A landscape with many peaks, sampled at points; each row gives a point and its height.
From any point a climber steps to the highest of the 2 points nearest to it. It stops when none of these is higher. Distance is the straight distance between rows; heights are no part of it.
Q_929: [ 90 167 150 119 117 144 126 116 107 111 128 142 138 119 111 134 124 120
 141 146  87 147 124 146 131 157 140 100 115 139 135]  (h 559)
Q_516: [128  75 114  97 192 164 160 126 165 156 186 116 123 169 136 164 100 121
 134 101 175 123 119  95 112  96 175 145 167 128 114]  (h 458)
Q_766: [142 114 159 138 170 129 106 142 120 132 110 134 138 169 155 119 139 131
 142 107  98  93 100  99 138  48 125 135 143 118 111]  (h 283)
Q_719: [114 181 139  79 147 170 156 137 139 128 155 125 127 142 127 111  39 126
  94 151  97 163 144  58  69 127 162 163 160 113 118]  (h 533)
Q_817: [150  57  74 169 130 188 139 111 179 136 163 131 134 147 127 112  93 151
 103 137 175 112 105 105 127  82 134 134 213 131 130]  (h 300)
Q_794: [174 108 116 188 107  96 109 121 125 134  93 148 113 110 121 129 136 155
 139 115 151  80 122 167 163 124  99 132 105 116 139]  (h 438)
Q_520: [ 99 160 168 160 131 168  91 119  97  92 112 131 148 128 140  90 160 126
 125 147  61 147  96 109 135  88  92  83 144 130 134]  (h 446)
Q_846: [120 150 179  96 185 102 132 151 124 137 127 104 114 157 165 138 157 119
 167 101 118 137 120 104 104  90 143 142  95 127 112]  (h 217)
Q_291: [146  71 104 147 157 159 153 122 169 160 169 130 128 159 123 145  81 147
 108 124 184 120 128 105 112 112 153 159 179 121 114]  (h 379)
Q_908: [131 143 180 144 196  83 129 145 145 124 142  96 122 147 128 124 170 121
 188  75 138 127 111 127 108  99 112 126  91 167 109]  (h 253)
Q_760: [122 144 120  73 155 186 155 133 111 131 151 139 130 158 156 133  67 108
  97 139 108 145 140  65  96 100 185 136 177 114 121]  (h 452)
Q_749: [191  93  90 180 137 106 103 141 163 138 109  99 105 115 134  79 129 180
 122 113 196  93 117 120 125  86  74 159 139 117 118]  (h 136)
Q_6: [125 173 183 182 128  66 110 148 124 135 107 102 114 130 120 101 122 163
 149 115 115 124 119 149 124 130  84 145  68 133 136]  (h 476)
Q_742: [133 182 177 170 137  86 106 154 149 129 114 112 130 136 124  81 108 163
 134 136 107 143 124  95 101 109  81 150 104 113 106]  (h 437)
Q_866: [134 120  76 115  46 178 126 124 142 121 129 152 136 109 145 116  97 129
  56 188 155 160 150 113 125 147 137 140 197  90 156]  (h 627)
Q_465: [113 134  76  16 121 121 153 130 146 126 141  92 136  86 139 133 155  97
 128 152 165 210 157 116  84 179 180 114 143 144 142]  (h 504)
Q_163: [114  87 132 201  77 146 132 100 114 114 129 172 141 112  91 167 100 123
 125 119 122  65 146 189 185 176 111 122 112 144 138]  (h 568)
Q_257: [116 144 136  53 138  94 142 139  99 151 124 152 125 138 142 195 121  93
 137 129 100 144 149 153 132 188 176 143  87 112 127]  (h 519)
Q_122: [ 82 170 134 107 171 207 155  99  87  56 143 134 152 113 136  96 103 103
 112 149  64 176 121  98  85 102 154  71 164 170 110]  (h 402)
Q_597: [145  95  53 103  59 132  99 117 120 130  85 128 139  96 149 112 178 140
  50 187 170 156 124 103 157 117 112 133 186  88 152]  (h 378)
Q_154: [137 121 142 154 104 121 119 138  89 151  85 170 124 159 144 150  81 151
 113 133  66  77 128 133 156 117 128 156 124  80 129]  (h 150)
Q_633: [146 101 111 127 110 114 122 136  87 142  89 168 119 145 155 181 125 130
 122 121  84  73 137 170 172 136 145 139 119  93 141]  (h 102)
Q_466: [110 178 149 137 126 164 108 133 114  91 127 119 139 126 138  73 137 129
 111 157  82 170 106  79 103  83 110  95 152 147 122]  (h 401)
Q_342: [161  95 118 176 120 133 106 136  90 135  87 168 114 154 142 137 107 149
 115 121 103  50 107 129 183  86 121 146 140  84 130]  (h 206)
Q_505: [140 112 154 157 172  86 149 124 155 144 149 114 126 139 102 159 108 122
 178  58 181  94 148 153 112 135 124 145  93 161 105]  (h 573)
Q_996: [121 158 184 158 193 107 133 132 157 122 160  78 138 140 115  82 169 136
 171  79 119 153 111 109  90  72  93  95 104 175 108]  (h 282)
Q_705: [133  79 125 141 137 135 116 109  90 109 120 163 138 142 136 169 180  91
 159  97  99  77 111 178 191 120 140  98 119 146 139]  (h 27)
Q_199: [192  93 125 183 143 120 106 157 115 150  90 147 104 163 142 124 100 165
 129 103 132  48  97 110 155  54 110 162 140  85 105]  (h 269)
Q_965: [201  60  53 176 132 131 110 133 157 147 113 117  99 120 132 101 110 171
 112 103 194  61 104 108 161  71  86 156 169  96 118]  (h 161)
Q_427: [109  99 149 100 201 179 176 116 140 135 186 129 133 157 133 163 110  97
 162  91 133 117 132 100 115  99 181 118 140 147  98]  (h 539)
Q_289: [161 138 153 148 167  30 113 164 135 168  99 108  90 147 132 129 115 171
 160  73 169  90 147 142 118 131 102 176  73 103  99]  (h 479)
Q_63: [156 137 172 186 128 120  99 150 110 136 105 136 129 163 134 116 110 160
 123 119  84  83 107 102 138  76  95 145 132  99 125]  (h 342)
Q_938: [108 160 171  98 170 114 145 142 143 141 146 100 126 134 130 119 130 121
 155 115 122 157 126  98  84 124 134 144  99 145 108]  (h 186)
Q_50: [110 175 113  65 123 168 168 124 145 120 158 126 123 131 119 125  46 114
 104 155 119 171 160  95  76 170 167 146 140 122 121]  (h 593)
Q_699: [106 156 100  53 113 145 173 127 152 146 157 125 119 108 115 148  84 101
  99 151 160 171 177 120  85 200 180 155 125 125 128]  (h 655)
Q_893: [127  59 141 179 160 130 144 102 132 121 153 138 136 135  93 170 135  95
 184  52 162  65 132 174 159 131 138 116  96 172 120]  (h 681)
Q_777: [142  86 148 199 147 112 141 127 144 137 144 142 118 143  95 156  89 127
 167  53 163  57 138 166 141 131 113 154  97 148 104]  (h 621)
Q_355: [146 102 135 133 140  99 112 127  93 132  96 164 122 154 148 157 161 132
 156 108 105  70 121 162 176 108 126 129 114 113 141]  (h 64)
Q_91: [113 151 137  39 141  99 122 148  65 135 101 142 111 153 169 181 159 110
 142 135  81 139 131 131 134 139 175 131 112  92 142]  (h 448)
Q_545: [ 97 132 146 109 153  86 103 125  85  93 125 121 148 121 105 164 228  68
 186 106  86 155 113 199 161 173 142  46  79 163 150]  (h 356)
Q_464: [104 143 128  25 148 149 147 125  74 120 120 137 134 135 172 166 160  85
 144 132  93 156 122 127 125 138 192 109 130 127 129]  (h 375)
Q_999: [105 182 154  95 158 106 139 131 165 137 155  74 120 110 113  91 137 128
 160 139 140 195 130 104  64 145 113 118 102 164 121]  (h 155)
Q_683: [118 176 103  11 131 124 148 134 130 109 121  92 126  96 158 121 145 102
 110 172 138 229 153  94  82 165 170 130 121 135 137]  (h 431)
Q_456: [115 176 142 147 124 134 109 130 150 106 132  93 131 116 123  69 173 148
 132 151 104 183  91  94  98  92  81 102 145 154 127]  (h 357)
Q_748: [151 117 125 233  77 107 107 116 147 130 117 144 121  95  96 112 110 167
 129 130 147  65 136 176 159 155  73 129  99 135 137]  (h 484)
Q_589: [152 142 146 152 135  79 120 154 136 166 105 132 103 130 132 122 107 155
 132 114 146  96 138 146 120 141 111 176  92 106 116]  (h 523)
Q_327: [138 171 178 163 142 115  99 151 109 124 107 127 127 159 142  79 126 167
 125 134  64 125  99  91 127  64  87 142 123 106 126]  (h 388)
Q_346: [129 121  81  83  75 118 108 123 111 102  96 128 131 112 163 129 192 121
  79 171 137 170 136 105 135 130 132 123 153 109 144]  (h 294)
Q_649: [105 110  81  23 138 115 169 133 143 144 152 107 126 114 138 161 126  91
 123 146 185 190 163 121 103 184 200 144 131 126 134]  (h 577)
Q_805: [129 118 137 172  84 159 124 116 142 143 135 154 134 124 122 121  93 141
  92 147 135 109 135 136 131 129 119 144 152 117 125]  (h 632)
Q_606: [104 110 164 113 193 135 170 121 132 131 175 125 137 142 104 165 118  89
 181  66 136 116 134 143 120 120 165 120  99 170 105]  (h 602)
Q_350: [122 143 154 152 158 129 119 139 158 123 149  81 136 132 135  78 161 143
 147 120 142 158  92  87 100  66  89 107 135 150 116]  (h 317)
Q_36: [158  82  86 145 106 171 121 115 154 131 133 118 130 134 147 107 136 140
  95 145 155 124 101  98 141  70 118 121 187 123 132]  (h 230)
Q_561: [128  65 131 171 111 161 144  96 130 122 149 154 133 124 103 175 123 101
 150  96 139  72 137 177 172 142 135 120 122 147 124]  (h 622)
Q_381: [142 122 141 143 114 124 130 140 163 157 122 135 114 129 113 125  91 148
 102 129 136 111 129 123 128 147 123 161 130 100 130]  (h 576)
Q_168: [ 86 159 148 157 109 176 135 107 123  96 137 123 155 104 106  96 129 112
 120 144  93 148 117 132 132 138 117  79 132 168 135]  (h 508)
Q_281: [148  74  68 137  70 174 132 120 161 142 135 154 133 124 136 118  85 135
  66 161 172 113 145 119 140 147 140 164 198  90 142]  (h 549)
Q_45: [121 138 129 163  99 107  83 118  90 102  88 124 137 110 145  97 237 156
 135 150  85 135  94 137 162  88  72  70 120 140 142]  (h 336)
Q_334: [125 145 114 119 112 120 125 131 180 145 143  91 124 108 118  99 150 141
 110 148 172 179 125 114  96 144 101 136 138 133 135]  (h 96)
Q_922: [ 89 150 170 131 142  57 111 143  79 102 115 123 138 129  98 154 179  92
 191 112  59 121 131 199 159 180 117  79  56 168 154]  (h 389)
Q_700: [164  77  53 139  68 162 110 118 142 139 102 144 131 110 147 106 136 159
  62 173 177 120 127 119 162 110 109 147 193  86 143]  (h 465)
Q_89: [118 128 121 227  56 127 113 103 139 120 138 160 141  99  69 136  93 138
 111 140 133  87 143 200 168 188 100 125 103 143 151]  (h 526)
Q_590: [130 130 117 136  51 162 114 111 118 118 121 159 141 107 137 119 119 132
  77 171 125 137 136 135 154 147 129 126 170 110 151]  (h 707)
Q_778: [ 85 173 134 129 116 207 159 106 115  76 140 139 149 112 107  98  73 108
 103 155  79 165 130 113 101 139 134 100 150 158 128]  (h 455)
Q_483: [ 71 165 165 111 146 147 151 117  87 106 145 141 127 130  89 154 107  88
 152 128  73 132 129 148 124 168 154 105  92 155 123]  (h 603)
Q_613: [113 174 162 157 114  55 113 126 107 126 127 121 135 117  89 146 141 132
 159 128  76 134 147 193 152 193 109  99  58 160 167]  (h 419)
Q_340: [134  90  70 118 102 117 125 141 187 152 150 105 117 126 129  88 141 160
  91 170 204 170 137 111 103 139 112 153 160 106 138]  (h 60)
Q_109: [131 160 176 151 116  39 114 143 127 137 112 111 125 120 107 127 139 148
 168 102 121 119 135 175 131 173  88 137  61 141 143]  (h 447)
Q_824: [104 134 135  85 112 140 160 109 125 138 164 140 141 104  89 185  98  75
 134 135 126 133 164 156 115 202 181 120 109 146 122]  (h 646)
Q_95: [145  67  41  93 118 122 131 146 197 167 144 116 114 133 136 114 100 157
  83 148 219 164 151 130 106 154 141 184 160  87 139]  (h 24)
Q_361: [114 171 121  92 129  97 139 143 192 144 159  75 116 101 109  94 113 136
 130 156 178 197 152 105  68 179 110 162 108 136 126]  (h 126)
Q_761: [118 182 125  47 121 113 139 138 113 122 118 110 124 106 151 127 149 123
 114 167 108 187 131 104  91 162 156 128 116 117 126]  (h 369)
Q_722: [195  80  95 192 130 124 107 131 133 158 100 145 105 138 119 113  90 170
 126  91 172  47 125 121 160  89  96 160 152  88 108]  (h 212)
Q_787: [168  80 103 150 117  83 101 125 129 133 106 119 117 100 121 144 193 132
 158 103 166  95 128 166 164 138 108 116 104 140 133]  (h 390)
Q_957: [160 107 108 164  97 134 116 120 153 139 127 115 126 116 130  89 139 152
 111 136 164 112 103 110 138  88  85 133 149 132 128]  (h 180)
Q_396: [ 77 134 162 137 170 161 175 117 106 112 174 153 145 142  86 177  88  79
 168  81  98 102 134 151 124 143 156 106  90 170 103]  (h 654)
Q_583: [127 163 103  49  98 130 114 131 101 117 104 114 129 117 178 125 171 128
  86 174 115 185 140  92 113 135 139 114 148 100 139]  (h 305)
Q_383: [111 139 132  65 144 186 150 121  94 115 133 150 135 150 163 138 121  96
 112 145 104 136 133 110 128 110 179 117 159 115 119]  (h 374)
Q_729: [101 162 140 155 114 139  85 111  77  85  86 146 148 119 140  96 190 125
 120 141  60 151  94 147 166 117 103  57 141 139 149]  (h 394)
Q_284: [100 138 118  42 118 141 169 124 110 130 131 157 130 122 130 201  99  78
 122 129 123 137 169 139 119 203 204 133 110 117 131]  (h 585)
Q_604: [153 110 122 145 120 100  98 123 118 109  97 117 133 101 130 125 227 137
 159 126 139 117 102 146 168  98  80  88 113 144 135]  (h 344)

Where does a climber stop that starts at each point below?
Q_583: Q_699
Q_604: Q_893
Q_749: Q_396
Q_122: Q_396
Q_346: Q_590
Q_361: Q_520
